A landscape with many valleys, sampled at points; each row gives a point and its height.
From any point a ball rolls to the lowest of the 2 points nearest to it. It stops when none of these is lower. Distance is the straight distance between rows; heights are no part of it.
q_867 height 38.2: [ 91  88 154 151 146 154 150  50 179 107 129 139 121 144 135 186 141 109
 170 149 150 123 146  92 167 158 107 162 130  80 129  94 158 115 102  95
 126 190 153 169 153  53 106]
q_873 height 85.4: [127 127 155 138 127 137 134 182 130  78 116 104  84 139 161 151 138 170
 131 153 121 157 162  71 149 120 125 144 105 131  68  79 119 150 128 176
 130 176  93 146 113 175  52]
q_417 height 20.8: [140  88 175 116 148  83 139 109 155 115  90 170  92 113 122 138 143 157
 165 101 135 157 164 119 163  98 143 156 139 104 137  84 173 111 158  99
 129 142 113 128 105 113 145]
q_462 height 66.1: [122 149 126 143 107 145 113 125 124 150 146  85 116 137 135 102 108 113
 120 183 124  67 125 138 110 167  86  56 108  93 105 173 171 114  89 159
  98 157 107 105 158 107 117]
q_622 height 48.0: [119 133 141  91 137 115 105 116 135 158 189 112  93 112 135 141 181  97
 167 108 150  90 154 136 152 140 129  94 124 133 126 150 167 136 146 109
 112 152 102 124 171  72  84]
q_815 height 32.1: [176 100 126 123 150 122 117 121 123 126 124 135 111 112 144 152 136 126
 125 165 145 115 119  83 172 145 157 105  91  82  51 103 209 171 113 180
 171 164 151 154 192  97  87]
q_267 height 45.6: [165  93 117 135 158  64 140 183  76 108 103 112 105  84 164  81 164 161
 123 133 137 121 162  55 146 146 147 159  99 125 149  88 166 141 131 129
 162 103  94 146 129 140  77]
q_124 height 23.9: [113 117 125 152 160 124 127 118 163 113 127 107 152 136 122 123 150 134
 152  89 116 153 128 136 149 128 105 156 143 210 181 114  51  80 129  49
  68  79 139 110 121  79 126]
q_287 height 59.3: [137 141 145 148 163 142 130 161 122 152 100 129 152 104 145 100 110 115
 112 136 144 118 120  74 121 179  98  95 120 137 108 135 135  99  88 127
 116 150 117 129 138 149 160]
q_337 height 26.3: [164 109 155 128 137 121 121 132 142 161 165 160 114 128 162 146 146  81
 143 139 161  94  91 102 163 150 149 121 115  92  55 120 184 170 117 190
 190 190 147 147 196 108 107]
q_175 height 57.5: [108 166  95  96 103 190 108  86 153 136 211  87 134 140 103 185 130 129
 162  93 133  98 152 114 172 136 136 128 135 121  99 158  67 158 128 128
 171 108 143 126 174 146  53]
q_943 height 63.1: [134 156 120 137 128 144 110 140 116 162 130 130 140 116 135  84  93 125
  93 169 118  90 102  97  90 173  95  50 117 107 109 163 123  82  71 169
 114 142 131  99 151 147 142]
q_918 height 30.2: [159 124  99 114 102 153 144  56 134 106 143 141 113 156 129 159 102 135
 137 162 147 128 111 166 144  97 158 131 129  41  92 135 189 166 140 166
 166 144 180 141 166  92 126]
q_851 height 79.7: [157 163 149 138 152 178 143 212 127 139 159  97 101 120 167  88 111  96
 133  99 109 119 117 128 130 141  95 106 126 146 158 173 102 150 142  87
 159 111 103  93 130 188 146]
q_207 height 53.0: [128 139  89 133 117 165 154  52 129 137 143 167 198 140 139 137  76 119
 130 125 196 141 123 120 126 137 125 172 148  91 103 137 162 129 108 112
 151 149 187 182 117 116 195]
q_594 height 52.9: [107 116  75 115 120 101  86 104 119 105 136 108 107 104  79 126 133 162
 109 116  33 119 119 169 136  91 137  94 153 167 158 152  61  97 110 128
  90  66 148  76 104 107  50]
q_535 height 18.9: [144  80 151 154 139  61 159 111 156 123 103 180 159 148  89 147 137  94
 140 143 144 127 125  90 157 148 156 192 151  95 114 103 201 173 145 158
 160 149 127 138 153  76 156]
q_592 height 30.3: [121  96 130 137 125  47 106 160  89 103  93 104 139 116 136 105 184 152
 123 119 118 139 143 148 106 124 124 138 115 199 172  93 106  97 144 124
  78  68  95 123  95  88  96]
q_995 height 23.4: [126  89 135 155 128 124 142  97 136  84  94 124  93 128 106 130 123 184
 126 171  63 123 138  87 150 130 121 131 140  71 137 110 135 115 102 146
 127 113 142 102 146 106  90]
q_167 height 64.1: [114 164  93 127 102 123 111 163 126 123 164  96 154 138 110 128 105 117
 120 119  93 120  97 125 125 135 122 128 150 192 132 154  43 119 115 134
 118  72 118 112 126 145  86]
q_499 height 54.1: [119 150 133 159 159 152 142 158 138 132 119 105 163 123 128 128  95 137
 121 131 123 142 135  54 143 173  84 127 140 177 115 136  88 105  84 106
  96 123 107 117 127 152 127]
q_258 height 19.7: [158 127 158 122 123 125 131 121 124 158 159 174 121 138 179 101 126  84
 122 134 183  95  82 135 103 131 148 117 118  84  75 110 164 136 126 189
 174 209 166 158 160 120 162]
q_370 height 61.0: [113 166  75 100  98 161 103 104 120 134 173  97 147 115 112 149  93 163
 119 119 118 131 131  91 140 140 129 117 147 143 104 148  50 116  89 146
 139  85 139 136 146 157  64]
q_290 height 12.1: [135  81 154 133 155  57 132 136 119 131  79 165 140 109 113 153 170 146
 138 100 155 166 181  95 157 118 153 176 121 164 121  73 171 138 173 106
 110 136  87 151  86 111 126]
q_396 height 16.0: [124  90 136 117 169  96 101 141 102 147  73 148 143 104  87 170 175 136
  92 114 150 155 163  98 143 136 166 119  94 184  89  84 147 127 157 122
  97 109 123 164 115 112 120]
q_369 height 42.8: [118 133 134  94 156 149 110 110 125 124 129 127 102 136  81 209 182 111
 138 142 138 138 162 178 151 111 162 121 111 129  89 154 190 235 154 102
 130 128 132 148 144 119 129]
q_525 height 55.2: [139 119 153 146 134  69 118 167 111 157 103 170 166 128 139  79  84 146
  90 121 175 152 131  99  61 102 118 134 135 157 124 123 117 111 138 167
 127 171  95 125  77 178 193]
q_915 height 15.2: [127 125 122 119 158  85  87 107 153 140 163 108 130 107 117 124 143 149
 162  86 134 139 156 118 150 121 107 102 149 201 152 130  88  75 127  83
  55  94 112 105 145  51  91]
q_49 height 52.4: [ 89 140 104  96 133 151  81 115 154 158 181  91 136 128  93 183 191  74
 149 124 149  71 126 148 149 152 138  87 119 168 118 165 111 148 122 104
 115 128 125 121 187  98  77]
q_607 height 31.2: [172 108 144 138 157  59 147 161 147 166 126 165 165  87 130  61  85 132
 135  86 145 135 128  96 114 124 126 149 162 149 182 125 144  99 128  81
 160 111 129 110 125 158 196]
q_542 height 81.2: [113 158 130 111 127 193 121 168  96 110  90 136 118 141 133 150 167 110
 100 135 121 139 106 154 106 134 147 113  91 140  99 108 101 164 139 147
 142 124 133 154 118 183 148]
q_397 height 68.4: [ 90 135 103 160 119 135 145 166 162 133 124 124 189 161  77 143 187  57
 110 122  84 112  80 163 105 165 166 140 119 197 179 129  69 130 128 103
 110  74 144 106 165 102 126]
q_788 height 24.0: [ 86 133 148 144 104 148 145  93 178 143 178 121 162 167 100 162 123 104
 157  98 125 140 139  95 157 161 107 175 174 161 140 133  60 105 128 119
 110 138 118 117 147 103 106]
q_658 height 51.9: [121 159 143 153 104  95 133 186 114 135 154 136 175 159 155  88  71 121
 106 134 157 140 114  93  60 125 100 154 157 171 120 151  78 138 134 180
 139 169  85 114  94 187 155]
q_732 height 48.5: [ 88 150 116 135 104 180 108  94 151 102 127  75 103 184  91 195 132 129
 136 190 101  98 150 135 138 150 102 105  89 118  71 149 143 186 104 161
 103 162  94 125 152 136  83]
q_14 height 31.7: [108 156  99 109  73 119 115 166 112  89 186  53  97 126 168  95 147 121
 138 117 103  89 115 145 133 121 124 172 130 122 159 130  83 135 136 131
 154 106  91 141 113 133  42]
q_416 height 42.2: [ 96 146  98  94  85 112  69 133  84 115 118  98 124 122 138 116 145 145
  99 143 135 124  99 176  95 108 129  98 117 162 123 116  66  83 128 169
  88 104 116 154  96 124  94]
q_315 height 44.9: [139 139 120 130 114 198 133  33 166 144 168 153 166 152 152 174  59 125
 160 131 176 157 146 123 138 143 109 120 132  63  57 135 164 107  86 133
 164 168 181 151 137 116 142]
q_73 height 55.3: [ 90 119 168 150 110 128 161 149 157 111 128 154 142 162 152 173 207  75
 160 106 130 157 132 131 132 142 131 214 137 187 134  96 123 171 183 110
 134 162 109 156 115 125 121]
q_641 height 22.5: [ 93 149  87  98 120 132  66 144 110 126  83 119 153 142  57 200 180 116
  88 160 106 130 120 152 109 143 160  78  68 191  84 110  96 152 120 149
  81  87 112 140 131 135  98]
q_222 height 42.1: [134 161  92 111 156 106 114 119 133 173 159 124 191 123  93 140 113 103
 134  97 176 138 119 129 125 137 150 116 146 217 100 149  99 128 126  90
  97 101 142 147 146 107 158]
q_854 height 84.6: [176 119 132 157 121 145 171 103 154 103 145 144 140 146 141 115  54 148
 132 145 126 150 110  85 152 132 118 167 162  52 134 143 150 137 112 158
 196 129 150 108 144 138 144]
q_770 height 57.6: [131 105 156 145 147  72  99 157 108 162  75 159 180 126 121 108 117 142
  82 121 163 155 123  97  84 135 113 109 117 196 120 101  89  63 132 161
  84 138 101 129  81 146 172]
q_291 height 80.7: [178 129 138 167 137 106 163 141 131 116 131 118 126 128 149  91  85 127
 139 156 141 111 137  90 145 153 107 135 139  66 128 153 208 154 112 138
 154 146 109 105 147 115 147]
q_680 height 26.9: [161 131 122  77 146 134  99 137  90 152 130 138  79  64 187  91 130 164
 135 108 165 149 145 137 113  98 137  75 112 108 118 116 160  87 147 110
 137 130 153 150 122 147 141]
q_327 height 24.6: [120 109 119 114  84  88 147  82 129 149 192 138 126 134 155 111 151 127
 175  96 165 125 131 107 141 137 141 202 175 121 163 102 103  97 153 144
 147 145 126 159 153  94  92]
q_694 height 70.5: [162 137 162 142 174 159 148 204 129 125 113 126  85  95 193  93 123 127
 150  96 141 154 142 105 146 125  98 122 120 129 154 125 147 146 136  66
 164 156  90 117 106 188 153]
q_814 height 48.4: [ 90  99 165 132 152 136 140 141 125 137 101 178 140 129 156 174 205  71
 139  89 160 165 125 146 139 136 150 200 122 175 128  77 141 178 155  87
 144 160 137 194 104 123 159]
q_289 height 36.9: [153 128 118 141 130  84 159 124 131 154 151 182 184 124 124  64  90  93
 123  89 171 105 110 125  89 141 151 180 160 118 166 143 157 137 141 106
 170 131 156 132 138 117 221]
q_359 height 45.4: [ 99 139 151 107 136 131 118 149 103 115 135  97 105 149 110 183 206  83
 135 143 137 132 156 209 121 130 149 120 100 146 126 144 188 222 156 114
 108 136  96 142 126 104 126]
q_753 height 38.1: [106 118 127 105  70  65  92 140  86 138 130 115 134 138 167  87 146 138
 117 131 157 132  95 161  71 107 114 139 136 175 147 100  56  68 154 187
 100 139 105 162  93 130 112]
q_304 height 68.0: [116 129  77 119 105 157 152  72  99  69 139 101 125 128 151 126 102 206
 132 142 146 163 162 105 147 105 138 193 143  90 124 102 120 145 115 136
 132 121 161 185 110 130  80]
q_546 height 48.2: [109 168 131 140 160 161 116 114 151 140 129  95 172 146 101 182  94 127
 140 132 148 150 157  95 148 160  86 109 134 206  72 149  97 141  98  99
  68 139  93 127 125 135 129]
q_724 height 86.9: [147 118 139 154  97 140 174  87 150  97 124 148 119 169 132 126  60 172
 123 151 103 165 113 125 129  93 114 179 170  58 148 136 112 123 117 177
 164 134 149 108 100 158 143]
q_600 height 29.5: [ 95 116  99 158  93 156 150  82 131  90 183  59 121 143 135 114 121 129
 155 133  92  66 159 126 162 139  99 171 116  69 193 157 115 132 118 100
 115 113 136 119 137  76  55]
q_552 height 48.3: [118 115 131 110 147 140  88 182 110 107 112  95  75  84 148  92 172 144
 109 114  62 109 110 137 121 122 120  75 110 147 172 118  74  86 115 113
 126  88 130  96 132 143  74]
q_83 height 43.2: [120 115 166 113 141 138 137 140  98 139 111 163 102 125 177 155 185 101
 135 113 180 151 127 167 141 107 156 160 106 134  92  85 166 191 150 127
 147 188 134 199 104 132 150]
q_254 height 30.4: [126 145 141 105 132  89 102 145 168 184 153 170 155 152  41 174 153  89
 129 104  95 132 117 132 122 120 179 104 145 198  91 143  86 146 172 152
 110 107 109  85 164 135 141]
q_517 height 71.5: [188  92 178 125 164  94 125 153 143 133  98 144  76  86 187 101 106 179
 144 129 160 158 150  73 143  97 111  93 105  82 113  81 184  74 111 132
 158 183 122 125 108 172 131]
q_789 height 48.6: [146  94 179 148 165 126 138 130 145 127  87 143  95  93 132  98 130 139
 132 113  71 115 113 129 122 123  99  90 143 109 194 124 107  52 102  64
 131  96 149  68 118 138 164]
q_572 height 39.7: [125 167  95 110  58 108 133 172  88 105 179  77 126 143 180  89  96 133
 128 141 148 122 106 129  99 109 118 177 151 128 130 139  86 146 132 181
 170 133  95 169  99 182  83]
q_925 height 15.3: [158 124  93 129 161  91 133 144 112 137 105 123 138  82  84 107  91 172
  95 128  85 152 140  92 135 121 146 110 147 153 134 151 126 120 108 105
 113  59 146  99 124 143 123]
q_514 height 13.8: [122  99 143 147 107  67 145 125 136 138 117 167 149 162  77 120 152  93
 112 153 118  96 110 119 106 148 156 155 145 104 130 125 161 149 150 191
 133 134 122 114 160  90 151]
q_667 height 44.7: [104 171  86 134 116 182 106 139 120 104 120  61 130 154  89 158 124 112
 112 168  88  85 134 151 130 159 111  93  86 139 109 173 128 188  99 113
 109  94 103 114 138 150 101]
q_578 height 34.6: [142 122 183 150 163 173 144 161 167 107  77 178 110 144 135 158 122 110
 122 139 109 152 108  95 148 137 121 126 110 106  87 101 137 146 131 152
 161 171 121 116 122 168 165]
q_858 height 69.2: [128 145 123 121 111 158 123  90 115 132 141  90  93 137 144 115 112 135
 138 171 141  99 150 184 113 121 105  73 108  75 110 169 200 125 121 123
  85 153 129 125 132  90 132]
q_17 height 40.0: [117 141 120 111 157 139 102  87 144 188 130 179 181 119  79 159 137  77
 114 120 170 119 103 147 106 144 154  93 121 157 102 138 141 115 114  98
 103 138 174 144 150 103 197]
q_279 height 36.4: [130 124 136 151 103 167 149  44 149 134 174 120 135 180 150 169  95  95
 152 177 179 108 123 152 138 137 110 138 119  60  82 141 180 149 104 151
 139 204 164 157 149  87 132]
q_773 height 37.0: [133 102 145 136 181  96 147 147 136 156  85 163 180 107  97 121 160  85
 122  75 144 152 118 162 115 143 174 143 123 182 175  83 140 125 138  52
 129 100 158 151 126 101 215]
q_516 height 38.7: [131 153  66 122 113 131 150  73 129 169 180 124 197 128 102 122  73 128
 125  92 153 136 118 147 118 117 141 150 163 161 142 176  96 103 124  91
 107  76 176 133 136 110 164]
q_201 height 33.8: [147 143 128  78 129 137  88 164  91 161 149 123  88  87 159  95 157 120
 126 101 148 113 109 153 109 124 143  66 112 142 126 125 112 110 156 141
 145 128 130 143 149 144 128]
q_794 height 66.4: [100 161  78 161  87 119 117 167 146 117 147 109 176 155  92 119 140  79
 104 128  52 104  55 175 104 141 136 135 130 197 166 147  28 112 108 131
 116  59 136  88 113 131  90]
q_931 height 20.0: [ 98 114  89 107 145  99  70 123 104 133  95 107 157 117  54 188 166 134
  97 161 131 130 160 108 131 148 163  98  83 202  79 112 142 158 129 135
  75  98 111 166 144  96  85]
q_230 height 76.0: [129 176 122 142 144 194 131 169 125 149 154  85 146 137 136 102 110  76
 111 119 117  81  90 149 115 163  97  74  99 152 142 182  80 121 105  99
 114 107 127  95 144 153 149]
q_567 height 57.8: [118 147  99 124 120 151 139  88 103 145 155 132 168 125 165 124 123 110
 136 135 207 127 126 115 126 153 120 154 136 125  94 127 150 131 109 123
 129 166 157 192 128 113 150]
q_827 height 52.3: [134 123  95 114 117  72 106 212  78 105 125  78 127  83 151  88 151 141
 103 134 112 110 126  65 123 149 145 148 109 154 138  99 108 127 121 152
 165  80  94 158 124 151  50]
q_825 height 38.6: [178  74 135 123 166  72 127 149 100 130 100 141  93  91 128 118 166 148
 117 131 139 118 158  78 165 142 172 116  88  92 107  95 212 145 148 153
 165 123 121 143 160  97 100]
q_855 height 33.2: [123 137 158 153 116 112 153 102 146 114 119 128 129 159 129 149  90 149
 152 149 167 158 174 136 153 110  96 150 148 107  89 136 195 161 125 140
  86 197  73 131  86 115 147]
q_21 height 41.0: [107 157 141 131 138 151 124  99 133 119 138 106 138 135 139 176  96 158
 157 121 176 171 187 103 160 121  93 135 143 158  67 134 136 154 116 110
  86 178  82 150  91 132 119]
q_231 height 13.9: [151 121 155 125 120 110 129 158  98 153 134 166 121 132 189  48 121 106
 100 129 174 100  91 141  56 125 141 130 109 106 130 102 123 120 145 187
 183 201 147 155 133 159 186]
q_987 height 27.1: [122  62 171 156 152  92 155  82 165 116  89 167 132 136 127 178 148 104
 151 155 147 127 125  77 170 159 129 173 127  88 106  67 186 130 110 139
 146 180 140 166 155  57 121]
q_248 height 24.7: [151 139 166 124 135 181 129 114 164 130 132 172 107 155 141 161 100 126
 130 138 127 147  98  97 152 134 131 110 125  86  68 110 108 128 115 189
 173 188 145 126 153 170 140]
q_20 height 41.4: [134 157 109  88 128 138  92 143 116 144 189  88  99  86 161 113 143 134
 152 112 143  91 142 109 139 143 120  75 121 132 103 149 131 111 128 122
 134 122 120 130 165 118  66]
q_983 height 45.1: [ 83 171  61  90  76 156  57 110  93  99 136  51 122 119 136 134 143 136
 100 153 129  87 104 201 106 111 126  91  97 134 115 136  78 114 102 138
  95 101 115 159 102 112  77]
q_109 height 46.4: [128 138 137 132  93 115 137 174 108 126 142 114 119 143 183  98 103 156
 126 144 141 163 119  94  90  99 100 157 160 151 137 117  69 116 138 178
 155 154 105 149  88 209 107]
q_475 height 8.6: [124 126 131 128 106 112 144  86 111 124 122 118 109 138 106 114 100 157
 122 127  97 135 136 207 114  79 109 122 158 108 167 188 145 120 149 114
  73 101 127  84  85 102 155]
q_581 height 54.7: [157  98 200 136 135  91 136 129 172 144 116 178  99 126 128  81  97 128
 137 110  89 117 112 146  95  99 104 109 158  87 183 138 127  81 142 123
 161 144 128  70 111 157 199]
q_676 height 37.6: [118 150 139 103 149 147 106  93 132 157  91 191 167 131  98 147 113 107
 103 112 162 151 113 176  94 110 145  98 117 152 106 119 129 113 129 107
  90 145 152 145  96 131 230]
q_678 height 13.7: [137 115 129 130 115  78 165  78 147 131 134 135 146 116 118 113  55 180
 151  91 131 165 162 155 134  74  99 169 186 110 176 169 162  97 129  94
 104 108 120  97  77 119 169]
q_233 height 78.1: [123 148 119 100 122 191 122 159  73  93  94 116  87 120 164 115 142 158
 106 130 123 161 119 178 104  90 141 116 104 127 132 112 102 150 151 124
 135 106 142 153  85 185 142]
q_93 height 25.1: [166 119 110 111 136  66 139 124 146 179 155 159 151  83 133  90  48 173
 122  93 127 171 136  91  97  78 115 144 187 124 165 160 135  82 111 140
 175 105 155 104 118 177 160]
q_105 height 35.2: [124 128 125 126 141 128 121 115 108 127  45 181 164 124  89 145 103 153
  86 131 154 182 141 149 105  98 153 120 112 141  96 103 154 135 141 132
  91 130 132 155  67 152 209]
q_703 height 15.4: [103 119 150 133  93 125 147 120 152 127 160 128 115 154 129 123 146 122
 155 113 113 124 120 110 141 135 117 174 165 126 151 121  85 108 151 150
 136 143 115 116 143 122 109]
q_435 height 23.6: [ 90 118 120 132  89 125 124 119 141 117 177  82 111 137 133 108 160 118
 147 114  96  75 121 137 152 137 116 151 148 112 189 140  88  95 131 124
 122 116 115 102 149  82  55]
q_58 height 41.9: [134  96 164 144 171 135 134 181 127 112  88 114  98  97 162  94 172 133
 130  98  70 134 122 129 118 136 102 108 116 169 200 108  78  77 121  69
 123  91 127  87 126 145 132]
q_950 height 33.0: [130 136 139 143 126 139 152  86 175 167 176 150 181 132 114 118  70 108
 149  82 145 136 128 101 137 152 111 156 173 126 148 150 102  79 119  92
 134 130 152 113 134 121 171]
q_3 height 6.5: [154 118 133 113 107 121 137 113 116 151 147 164 120 117 194  70 103 141
 134 111 182 139 104 140  88 101 124 154 150  98 154 105 117  85 148 142
 175 177 161 167 113 168 181]
q_795 height 38.4: [ 91 108 138 139 150 149 136  70 152 117 118 128 141 139 110 170 149 107
 151 139 152 133 153 120 152 151 110 162 133 124 141 124 161 133 122  63
  88 153 140 158 134  69 140]
q_386 height 72.8: [125 162  99 132 136 225 134 148 127 139 130 126 121 137 110 134 136  81
 102 131  88  74  84 154 131 156 139  75  91  98 154 161  95 142 105 103
 154  89 166  96 167 157 140]
q_639 height 31.9: [142  90 142 150 135 108 135 114 112 114  35 174 141 142  97 142 110 171
  83 169 136 165 136 105 121 112 149 137  98  96  92  83 163 115 133 178
 120 137 132 146  88 144 168]
q_532 height 73.5: [130 129  99 116 125 164 148 125  83  74 102 112  95 112 184 103 131 194
 129 121 150 172 147 145 126  72 137 175 132 108 157  93 109 140 150  89
 133 120 150 171  76 165 126]
q_723 height 84.2: [ 90 164 117 149  88 194 141 167 131  86  88 146 152 176 117 158 172  92
  91 166  71 117  81 138  96 165 133 141  79 129 120 110  87 157 116 167
 140 120 132 129 124 177 126]
q_539 height 60.4: [ 95 120 161 134 131 118 100 128 134 151  88 153 151 147 110 140 157 111
 110 136 129 135 111 126  99 147 110  99 115 174 116 106  83  69 131 159
  61 150 111 122 121 114 152]
q_945 height 36.5: [ 86 128 111 165 112 182 146 132 131  49 126  55 109 152 134 128 131 148
 126 166  56  89 153 116 146 148  89 163 103  93 150 131 121 156 102 112
 111 116 111 124 121 121  53]
q_631 height 38.3: [129 123 139  99 151 155 123 117 123 112 113 155  94 123 133 180 164 140
 136 120 152 158 151 123 173  99 164 151 117 126  67  95 155 190 159 131
 150 153 143 178 126 137 124]
q_152 height 71.1: [102 152  71 137 108 202 129 112 145 148 124 146 151 173  62 170 134  96
 103 158  70  78  73 155 127 153 144  97 101 112 161 149  66 137  92 114
 117  94 163  87 153 142 131]
q_122 height 72.7: [126 134 135 129 121 111 138 143  82 111 115  78  95 126 158  90 161 122
 132 153 140 105 147 178 111 140 115 111 107 100 158 131 189 149 126 118
  92 137  91 133 119  86 124]
q_672 height 51.8: [109 118 115 118 120 118  95 120 109 104 114  94  74 104  96 114 142 172
 106 147  37 108 135 165 130 101 125  73 129 120 145 153 116 113 113 138
  88  92 122  76 112 114  65]
q_840 height 58.0: [123 112 115 142 141 177 132  85 125 140 132 123 115  96 144 106 131 114
 142 123 118  89 132 167 121 131 115  78 117  70 186 148 153  67 124  36
 110  89 187  96 140  68 144]
q_908 height 64.5: [110 133  62 121  98 167 127  74 102 104 149 107 142 110 138 119 106 177
 123 140 135 131 139  89 138 142 133 150 143  93 125 120 108 103  92 135
 140 102 176 167 148 119  80]
q_263 height 88.4: [140 126 101 130  80 135 153  96 110 110 148 134  93 153 133  97  83 157
  97 158  68 123  78 163 109  83 128 137 152  51 161 171 105 123 110 201
 172 115 168  95 105 164 114]
q_373 height 32.5: [103 114 113  87  80  91 110  95  94 144 156 122 116 125 173  94 181 123
 153 102 183 120 107 170 105 112 139 158 142 150 168  88  92  75 164 136
 114 144 133 181 128  91 106]
q_383 height 64.3: [167 111 172 128 144  66 120 143 138 156 125 119  88  90 159  88  89 186
 137 138 125 150 161  79 122 102  89  80 148  99 133 140 169  66 101 149
 122 153  97  84 108 157 127]
q_905 height 61.4: [151 108 173 142 157 134 152 216 111 127  94 137  80 109 214  89 159 117
 142 115 143 149 134 111 120 137 111 140 101 136 152  78 126 131 146 122
 179 181  93 144 120 193 140]
q_871 height 52.7: [ 79 155 151 131  70 186 129 121 152  97 133  92  95 199 120 170 148 111
 129 179  88 106 116 179 122 124 108 114  98 103 100 136 104 144 131 173
  97 165 103 112 118 149  94]
q_949 height 54.9: [ 82 146  69  93 102 181  74 100 168 132 190  86 130 135  81 194 181  99
 144 125 125  58 129 145 162 139 158 113 116 123 121 143  84 159 125 124
 160 114 141 121 185 124  40]
q_971 height 76.7: [152 140 135 148 150 116 167 147 106 108 124 100 109 123 155 102 130 121
 152 143 145 116 169 118 155 151 109 146 119  98 148 146 212 179 122  93
 119 138  81 120 128 101 124]
q_774 height 8.1: [127 127 140 141  90 138 149 134 137 121 155 141 115 178 112 106 139  75
 118 156 112  70  81 166 108 133 150 132 129  62 143 153 149 167 150 189
 170 144 132 102 167 110 145]
q_642 height 53.3: [120 104 143 161 150 168 144 122 132 113  87 122  92 117  98 118 140 116
 114 133  45  90 112 170 128 136 121  78 120  89 194 148 123 105 109  67
 109  77 155  67 141  95 137]
q_993 height 59.5: [161 119 195 123 143  85 126 145 167 153 129 148  88 114 116 102  93 144
 144 114 103 131 143 125 128 106 104  81 155  97 134 157 171  94 140 139
 120 149  90  61 120 138 161]
q_730 height 15.5: [138 148 125 121  99 189 135  99 154 136 176 157 122 179 123 152 123  93
 134 135 132  93  74 137 140 133 151 126 129  70  97 142  95 158 139 193
 198 158 162 118 180 152 133]
q_208 height 17.4: [169 113 136  87 148 128 117 128 140 151 112 186 111  79 159 101  90 161
 138  87 161 172 132 130 125  85 138 116 136 100 128 113 159  93 153 107
 180 136 164 150 105 175 190]
q_693 height 21.5: [166 121 107 103 121 103 152 124 118 112 139 145  93 117 111 124 128 149
 145 108 122 143 149 153 152  85 175 168 153  87 140 150 192 190 182 129
 165  92 131 121 140 112 139]
q_967 height 29.8: [141 120 154 132 145 164 135 142 151  88  98 139  68 136 112 154 131 151
 127 151  71 141 139 109 161 114 136 111 117  82 108 123 150 158 143 140
 145 123 129  99 146 140 111]
q_523 height 79.2: [164 109 152 139 165 125 130 161 129 116 105 136 105  98 166 134 107 171
 127 139 162 172 161  39 174 128 120 130 114 112  70  89 159 133 109 159
 156 181 108 150 118 165  99]
q_94 height 53.6: [143 124 173 143 137  95 132 233  85 136 105 120 107 119 169  89 165 103
 112 129 131 125 132 140  86 151 126 101  94 148 134 106 153 150 154 173
 146 158  69 126 116 159 142]
q_479 height 35.6: [145  81 163 165 153  70 124 184 132 126  76 134 141 109 130 103 181 133
 121 104  81 152 122 135 100 137 112 124 116 225 185  87  69  69 137 101
 104  70 123  86 107 133 141]
q_381 height 30.5: [121 118 132 123 156 121 136  71 160 113 106 146 142 108 106 149  97 159
 156 114 148 154 181 108 165 124 120 146 143 105 124 121 198 120 118  59
 100 132 139 141 111  85 150]
q_266 height 19.5: [155 138 101 107 130  64 139  96 132 174 177 134 157  83 144  99  45 178
 154  73 151 170 152 144 108  79  96 131 185 150 157 184 149  61 122  94
 110  90 131  97 103 118 152]
q_964 height 31.8: [115 106 154 136 170 132 133 121 168 144  85 156 159 122 110 133 163  95
 136  85 132 146 104 137 131 143 133 139 133 187 172  89  82  67 129  52
  92 108 156 131 130  96 186]
q_887 height 41.3: [105 156  76 142 122 203 111 134 121  70 143  51 110 122 125 131 103 156
 106 156  56  84 142 109 154 142 101 116 100 104 127 158  98 160  85 110
 128  92 126 120 127 152  55]
q_460 height 26.6: [159 102 149 153 131  97 153 114 147  93  75 158 128 150 105 152  81 165
 123 161 145 175 147 119 157  90 141 151 133  78  84 110 210 172 141 171
 135 164 105 123 101 127 158]
q_182 height 26.5: [119 168 136 100 126 116  86 172 140 143 120 141 142 146  69 202 159 113
 124 116  93 146 126 127 121 126 159  84 106 217  59 131  72 160 165 156
 113  93  99 108 133 169 102]
q_470 height 12.3: [155 143  94 118 138 113 138 110 131 151 120 157 142 112  71 130  71 153
 106 124 101 141 134 132 122 107 152 109 149 114 114 171 160 135 122 125
 119  77 148  98 140 135 169]
q_361 height 16.4: [170 157  83 104 137 120 159 133 117 144 161 127 134 103 111 117  74 146
 135  94 142 140 155 145 139  92 149 139 155 119 127 193 184 181 159  92
 151  75 134 115 135 142 165]
q_679 height 25.8: [178 115 124 101 125 118 151 101 130 111 120 171  98 130 121 125 102 134
 133 128 136 139 117 181 128  72 176 134 135  43 124 139 211 173 173 151
 178 117 160 128 144 107 177]
q_322 height 65.2: [124 181 100 120 123 128 130 135  81 141 178  85 167 115 194 115  98 117
 158 116 218 125 144  92 133 158  96 145 141 173 103 145 112 140 111 112
 120 151  93 181 109 132 105]
q_589 height 70.0: [ 96 119  83 157 136 157 141 111 159 156 101 147 176 146  49 150 146  91
 109 154  78  94  83 135 128 164 161 111 121 150 179 129  79 108  94  88
  93  81 168 100 172  95 130]
q_502 height 40.4: [134 115 118 157 145 104 180 131 129 139 107 159 194 135  93  95 131  85
 117 102 144 122 104 136 106 150 163 191 154 140 178 111 135 143 136  73
 141  93 164 140 133 105 212]
q_771 height 23.5: [101 128 134 115 137  87  90 153 139 107 138  98 125 132 111 153 188 118
 156 111 112 136 160 138 135 127 121 125 123 208 139 115 106 135 157 107
  65 104  80 117 135  67  77]
q_973 height 18.8: [134  92 102 157 138 103 137  97  98 111  58 140 139 102  95 112 103 194
  86 169  78 140 130  84 124 136 120 130 137 106 149 119 116  90  78 133
 110  78 162 111 106 141 127]
q_648 height 57.4: [100 156 158 133  80 162 130 154 131  94 143  84  82 167 142 125 133 131
 123 144  63 127 121 189 115 100  90 111 127 126 140 167  92 135 153 149
  98 122  92  78  82 157  98]
q_529 height 48.8: [131 145 157 112 131 108 121 183 105 144 140 128 117 138 125 136 178  77
 129 118 136 121 136 168 113 137 148 112 118 155 108 137 168 199 167 154
 137 145  86 128 133 126 144]

For each start below, name the point where the ball stops.
q_723 => q_703
q_386 => q_370
q_462 => q_460
q_851 => q_631
q_207 => q_470
q_770 => q_703
q_175 => q_3
q_502 => q_475
q_267 => q_3

Call two points neighbours if one is among the 2 nearest of the other. Go from one point of each pair to the other, from neighbour to neighbour, staying as low as possible. Name the highest point that can't be avoided.
q_915 and q_475 => q_502
q_3 and q_460 => q_827
q_703 and q_631 => q_73
q_703 and q_470 => q_222
q_290 and q_475 => q_795
q_470 and q_774 => q_578
